A landscape with many valleys, sampled at points; each row gives a point and its height.
A ball rolls from a point to the lowest of its 3 nearest points, and stops where none of them is lower. Distance is the straight distance between rows; heights are no part of it.
Kimov: [ 90 137 137 125 127 149 158 115 108  97 171  91 122 127 105  83 151 122
 147 120  89]  h=34.3
bub: [129 137 121 131 128  91 111 128 126 100 139 141 139 111 103  81 138  77
 127 112 137]  h=45.4
maror: [ 58 132 132 102 124 159 185  99 125  88 146  92 137 152 147 110 144 196
 103  99 130]  h=30.8
mag: [137 130  92 124 118  66  81 151 127  98 132 138 122  88 107  85 151  49
 161 112 114]  h=32.7
Teg: [159 109 111 104 134  87  89 134 139 141  91 142 121 101 138 149 106  60
 123 128 163]  h=18.9
Ner: [116 141 121 120 128  85 112 145 115  64 147 141 135 101 113  86 154  86
 132  84 139]  h=50.1
Tev: [140 150 146 136 111 186 160 126 115 186 132 135 117 154 151 179 127 180
 113 190 115]  h=71.0
mebuk: [ 49 161 123 109 148 179 181  96 126 137 167  67  97 165 105 108 164 194
 135 119  75]  h=25.1
Tated: [123 125 165 133 135 161 148 143 110 126 107 158 145 166 164 165 101 188
  94 143 148]  h=35.8
tane: [ 60 181 114 120 134 199 187  95 120 151 165  60 102 161 103 102 164 185
 131 121  72]  h=31.2
fupir: [106 147 154 117 117 144 167 132 111 116 148 110 127 155 132  92 141 174
 118 104 119]  h=21.2
Pelip: [130 121  97 128 130  39  78 152 125  82 138 116 118  94  89  72 169  47
 139 114 105]  h=37.1
Dolo: [174 111 152 119  95 128  91 140 133 173  96 148 130 112 133 159 107 101
 134 150 134]  h=15.8
fezer: [122 124  67 139 133  54  83 153 173  75 124 163 150  97 108 100 142  58
 110  95 149]  h=7.1
sisog: [ 76 109 165 124 163 181 154 105 156 121 127 128 139 169 176 119 127 227
  94 105 153]  h=37.0
tez: [185 117 130 116 131 118  92 133 143 140 100 150 145 104 137 158 102  97
 136 148 131]  h=4.4
fom: [122 140 136 120 118 157 144 111  96 140 187 118 133 120  97 101 156 123
 157 130  83]  h=36.9
nek: [ 82 150 138 107 127 168 175 103 108  93 168  84 122 126 124  97 151 179
 140 107  88]  h=18.3
vad: [116 136 115 125 128  69  88 131 103 107 144 117 106 105  87  63 176  56
 154 117  94]  h=41.4
mepev: [112 132 134 132 112 103 144 148 111  91 160 121 140 126 141  97 135 121
 146  89 110]  h=42.1
zanu: [122 126 103 140 130  46 111 124 134  69 129 157 134  88 115  87 127  92
 101  92 135]  h=57.1
vezal: [107 144 137 116 127 192 169  92 130 154 164  92 111 168 111 139 147 178
 128 137  88]  h=31.0
bav: [181  86 124 139 113  89  28 136 142 172  70 134  96 116 140 188  97  38
 167 165 149]  h=61.6
lukif: [111 115 150 121 135 162 172 125 117 116 126 134 129 158 151 147 127 202
 111 126 129]  h=20.4
vedut: [148 130 160 142 122 168 144 121 132 146 122 124 138 145 147 156 114 172
 120 150 132]  h=64.2
bidi: [105 152 136 133 134 184 176 133 100 143 147 108 129 143 116 125 137 161
 144 134 111]  h=40.2
rut: [147 133 131 127  96 106 102 144 119 134 176 112 122 102  95  87 163  81
 164 140  84]  h=60.3
lekil: [107 125 103 128 128  85 112 151  98  79 157 106 131  93  82  56 174  68
 150  91  86]  h=46.0
rapa: [154 132 181 145 164 159 166 126 141 163  93 149 132 142 178 169 111 174
 101 150 145]  h=52.9
zug: [ 90 157 149 113 122 157 151 126 103 122 177  74 124 135  96  78 166 146
 151 125  71]  h=37.2
kov: [160  88 109 120 105  60  54 151 141 131 107 156 119 102 122 139 123  38
 154 134 152]  h=28.7
savu: [160 153 151 147 142 174 140 131 126 213  94 154 132 146 170 217 111 172
 110 196 139]  h=68.3
Vem: [ 81 146 132 122 138 126 181 134 107  62 179 106 126 135 104  68 141 140
 141  78 101]  h=41.6
Memar: [141 140 171 137 159 183 166 115 146 177  92 149 133 167 171 167 113 217
  89 139 151]  h=58.9
kelu: [ 49 144 125 111 151 184 178 100 112  90 141  91 113 159 129 101 169 214
 111 104  94]  h=26.8
menik: [139 107  66 148 125  82  85 131 175  96  69 169 136 106 131 148  98  69
 113 111 184]  h=21.0
demap: [165 126 129 121 102 123 120 131 133 132 148 117 129 115  94 117 125  88
 154 145 117]  h=54.9
nuf: [130 131 161 139 118 145 133 120 109 122 124 139 138 145 128 140 116 147
 134 134 116]  h=69.5
muv: [158 129 135 124 102 151 110 128 118 175 130 143 110 102 118 145 123 101
 155 172 111]  h=37.7
Vul: [105 120 156 125 158 148 171 124 154 115  96 155 133 159 168 138 120 199
  76  94 158]  h=41.3
kofe: [175 123 158 144 132 150 125 140 111 172 101 148 134 120 159 189  94 137
 117 157 153]  h=78.6
lasu: [134 127 140 122 124 131 127 132 123 141 138 122 132 126 127 157  87 141
 142 159 132]  h=82.7
pipav: [ 94 147 155 115 119 180 152 103 108 159 144 110 118 157 120 144 126 181
 115 127 116]  h=44.9
furup: [130 140 134 110 114  91 115 141 123 105 162 112 133  97 103  91 138  94
 136 106 120]  h=41.2
lale: [158  96  51 156 130  85  80 155 184  99  58 180 144  95 150 165 111  79
  89  99 191]  h=22.3
Mim: [166 142 140 142 123  97 113 127 118 110 114 137 157 111 122 125  98 113
 120 116 145]  h=47.9
faton: [147 105  80 135 127  58  81 141 154 132  86 150 116 102 112 140 124  75
 139 106 158]  h=22.0
lovu: [154 118 100 131 121  90  77 129 139 111 124 133 106  95 119 112 123  66
 142 127 129]  h=27.8
guvut: [130 151 136 132 119 194 173  99 121 187 136 119 117 143 126 158 123 187
 117 167 107]  h=71.1
gutam: [164  83 107 139 140  98  56 123 144 173  78 141 121 112 146 193 112  34
 143 158 166]  h=57.2
tifik: [108 157 109 119 146 202 175  84 121 174 167  82 104 152 110 120 138 178
 131 165  73]  h=42.9
dul: [ 99 139 158 143 155 178 156 112 123 142 140 118 121 173 153 144 116 218
  97 120 135]  h=29.6
Ruset: [137 125  96 124 140  76  95 130 147  99 111 160 144 114 125 100 111  85
 115  96 156]  h=45.3
tud: [175 113 100 132 131  97  79 144 145 125  79 162 139 111 125 170  93  84
 139 136 174]  h=14.5
mubo: [111 129 164 131 142 209 159 112 158 172 110 121 126 189 166 158 129 217
  95 147 124]  h=61.0
dok: [ 80 140 135 119 110 173 178 103 119 134 162  91 112 161 147 105 151 172
 130 127 100]  h=19.5
Gik: [131 123 176 140 178 147 150 141 139 146  86 148 165 160 175 178 103 198
  88 132 177]  h=44.1
mukas: [102 123  83 135 141  46 117 145 134  67 138 145 144  93 108  67 150  60
 132  90 131]  h=52.6
lapo: [ 59 145 124 121 139 166 191 118 111  96 169  66 116 158 112  94 155 177
 133  92  84]  h=20.9
mib: [163 101  94 141 136  86 114 154 160  92  75 185 170  94 144 144 100 103
  95 105 175]  h=25.6
lata: [140 116 123 120 109  45  64 153  98 137 147  92 107 112  81  64 197  29
 169 142  78]  h=16.8
sef: [100 132 141 137 123 165 140 113 115 113 141 119 128 158 136 126 130 179
 142 131 109]  h=41.5
Meb: [145 100 127 130  98  78  46 145 123 154 126 118 100 112  90 104 159  24
 174 152 103]  h=44.2
Bedal: [ 98 145 140 110 141 117 137 124 129  82 144 130 141 139 116  90 112 140
 137  92 129]  h=50.3
Dotun: [133 134 165 133 136 210 173 108 126 189 112 124 111 157 154 168 111 208
 112 166 122]  h=66.5
Notif: [160 127 152 131 133 152 130 128 110 144 119 138 151 133 153 149  87 147
 112 154 151]  h=75.8
Tuzi: [ 99 147 129 130 144  87 153 135 125  66 160 134 142 111 114  70 141 136
 116  84 126]  h=43.6
Fifi: [116 110 167 135 180 154 166 125 140 129  91 155 135 180 177 148 122 213
  75 118 175]  h=42.3
zos: [151 135 159 142 130 162 163 141 118 182 113 139 133 145 170 178  99 169
 118 171 138]  h=62.6
Vamar: [111 131 157 123 114 162 170 117 127 147 128 133 131 155 131 148 112 182
 114 130 142]  h=40.3
Kagev: [ 99 159 111 124 110 155 169 130  91 139 190  79 113 129  73  91 172 131
 151 146  64]  h=39.8
Mus: [127 135 144 129 115 189 171 124 116 151 144 112 132 149 128 141 124 185
 124 167 115]  h=79.6
Taveg: [133 131 158 130 166 132 150 133 132 109 107 154 156 159 181 142 100 192
 110 110 175]  h=45.5
butol: [152 113 122 127 137  93 115 121 124 103 112 146 152 117 138 130 104 131
  91 117 164]  h=38.8
zurik: [165  85  77 142 140  50  76 145 144 111  75 161 133 117 135 175 112  61
 115 130 190]  h=18.5
faru: [141 123  93 136 129  69  95 146 140  78 136 151 142  94 117  95 129  69
 124  93 144]  h=36.5
talo: [ 94 148 130 118 121 212 180  87 131 203 157 100 121 159 118 162 138 192
 121 186 104]  h=53.3
buf: [108 132 121 134 133 114 169 143 121  76 161 109 138 104  95  60 168 125
 140 105 111]  h=39.7
sodo: [138 147 129 136 104 160 134 108 118 154 166  89 124 126 131 125 137 139
 150 165  99]  h=92.5
rego: [161 112 100 139 148 103 118 152 139 107  76 150 155 116 139 151  97 112
  94 108 163]  h=29.2
dasi: [ 79 127 145 117 154 145 179 112 128  92 139 130 137 167 160 104 116 207
 112  91 136]  h=33.8
pulu: [171 117 128 131 129 114  68 134 148 172  83 150 108 100 139 205 106  68
 158 158 158]  h=59.7
sefu: [ 99 143 100 124 156  58 127 158 117  70 162 139 140  90  83  44 180  65
 130  86 120]  h=44.3
Dimem: [162 125 129 138 107 127  90 126 124 163 102 125 110 109 121 141 117  69
 160 156 138]  h=28.5
tis: [113 148  70 123 132  41  92 151 117  87 148 128 116  73  78  61 179  31
 130 107 116]  h=40.1
des: [ 70 135 129 111 134 203 170 105 145 123 145 115 110 159 145 106 136 209
 107 110 113]  h=31.4
Tomis: [108 138 118 119  92 195 157 107 109 169 149 105 117 143 108 143 129 157
 125 161  85]  h=93.9
tiri: [134 115 145 136 144 102 130 127 116 103 133 135 146 131 140 118 107 154
 103 113 149]  h=50.2
gir: [178  79 119 117  85  95  56 132 130 162  99 145 118  99 133 178  97  49
 162 156 158]  h=48.0
Varal: [145 107 148 132 136  92 139 120 143 106  91 149 154 133 138 139  80 163
  89 100 166]  h=47.8
Keloz: [172 112 132 134 163 107 115 131 154 132  79 158 148 130 164 174  93 129
 108 116 176]  h=34.5
Reb: [137 145 140 118 120 187 159 105 118 158 144 111 117 160 140 158 133 187
 122 142 115]  h=68.4
kima: [ 94 149 139 120 134 207 184  99 137 168 145  93 112 166 137 135 134 206
 123 143 103]  h=38.1
bise: [146 133 129 116 100 138 116 128 115 137 139 134 131 123 142 135 137 107
 161 143 114]  h=47.0
bapa: [150 114 139 113 125  88  64 136 121 145 127 136 115 112 123 123 144  67
 165 147 131]  h=33.5
rodi: [115 143 168 145 158 206 179 117 144 223 115 128 121 178 179 207 136 220
  85 169 125]  h=72.1
nire: [156  94 108 127 100  59  74 137 135 149 114 131 102 108 109 148 140  20
 169 154 129]  h=40.0
zat: [121 160 132 121 106 151 148 150 104 117 185  91 111 116  83  72 184 106
 143 110  95]  h=40.6
sepo: [121 149 149 125 104 133 131 128 127 129 155 116 128 130 123  99 131 125
 144 122 116]  h=44.4
dofu: [151 102  66 138 120  52  67 125 159 121 102 157 133 100 120 123 131  45
 135 111 152]  h=23.9
babeb: [ 74 111 145 108 157 202 165  96 144 122 136 124 123 160 146 133 120 231
 107 117  98]  h=35.5
kar: [187 122 142 126 110 133  91 148 123 148 102 152 138 110 146 181  96  94
 128 145 165]  h=15.4
romug: [167 124 146 144 116 131 127 148 127 145 119 134 126 132 141 163  97 134
 137 150 144]  h=79.4
gos: [147 102  75 117 123  73  80 143 140 116 111 157 129  93 101 126 121  56
 168 124 142]  h=24.5
ramet: [ 97 155 138 116 118 150 163 129 113 123 172 108 129 125 109 117 143 142
 133 109 106]  h=28.6
gez: [161  89  58 165 126  57  54 145 160 117  57 164 135 111 123 174 122  63
 125 118 181]  h=20.0
rik: [162 112 115 127 106  90  67 135 137 132 106 147 119 101 131 142 111  47
 184 146 129]  h=34.2
gego: [145 100 115 128 113  61  50 149 127 126 114 139 121  93 100  84 155  38
 145 129 128]  h=38.3
lib: [123 141 140 136 114 110 136 137 114  77 163 102 128 107 105  76 144 106
 141 114  98]  h=37.3
nutuk: [143 134 131 127 107 199 161 110 106 179 153  98 112 124 120 158 126 151
 132 170  99]  h=85.3
Gek: [133 142 140 117 120 123 138 133 130  97 141 122 131 126 134 124  97 154
 127 100 139]  h=62.0
suzum: [130 116 112 144 133  85 123 157 145  82 101 150 150 122 142 128  88 121
 105  98 175]  h=35.0
figam: [139 120 129 138 133 138 132 114 143 124 117 138 116 131 148 155  92 164
 127 147 116]  h=88.7

Where does a ball stop that starts at each point below?
kofe -> lukif
Tev -> lukif
nutuk -> vezal
romug -> lukif
savu -> lukif
nire -> tez

Call two points neighbours if one is among the 3 nearest of the other. Go from one point of each pair to the other, from neighbour to neighbour, staying as low as possible. Name the highest point that can't be avoided.
nek / lukif -> dasi
vezal / fezer -> bub
tez / lata -> Pelip
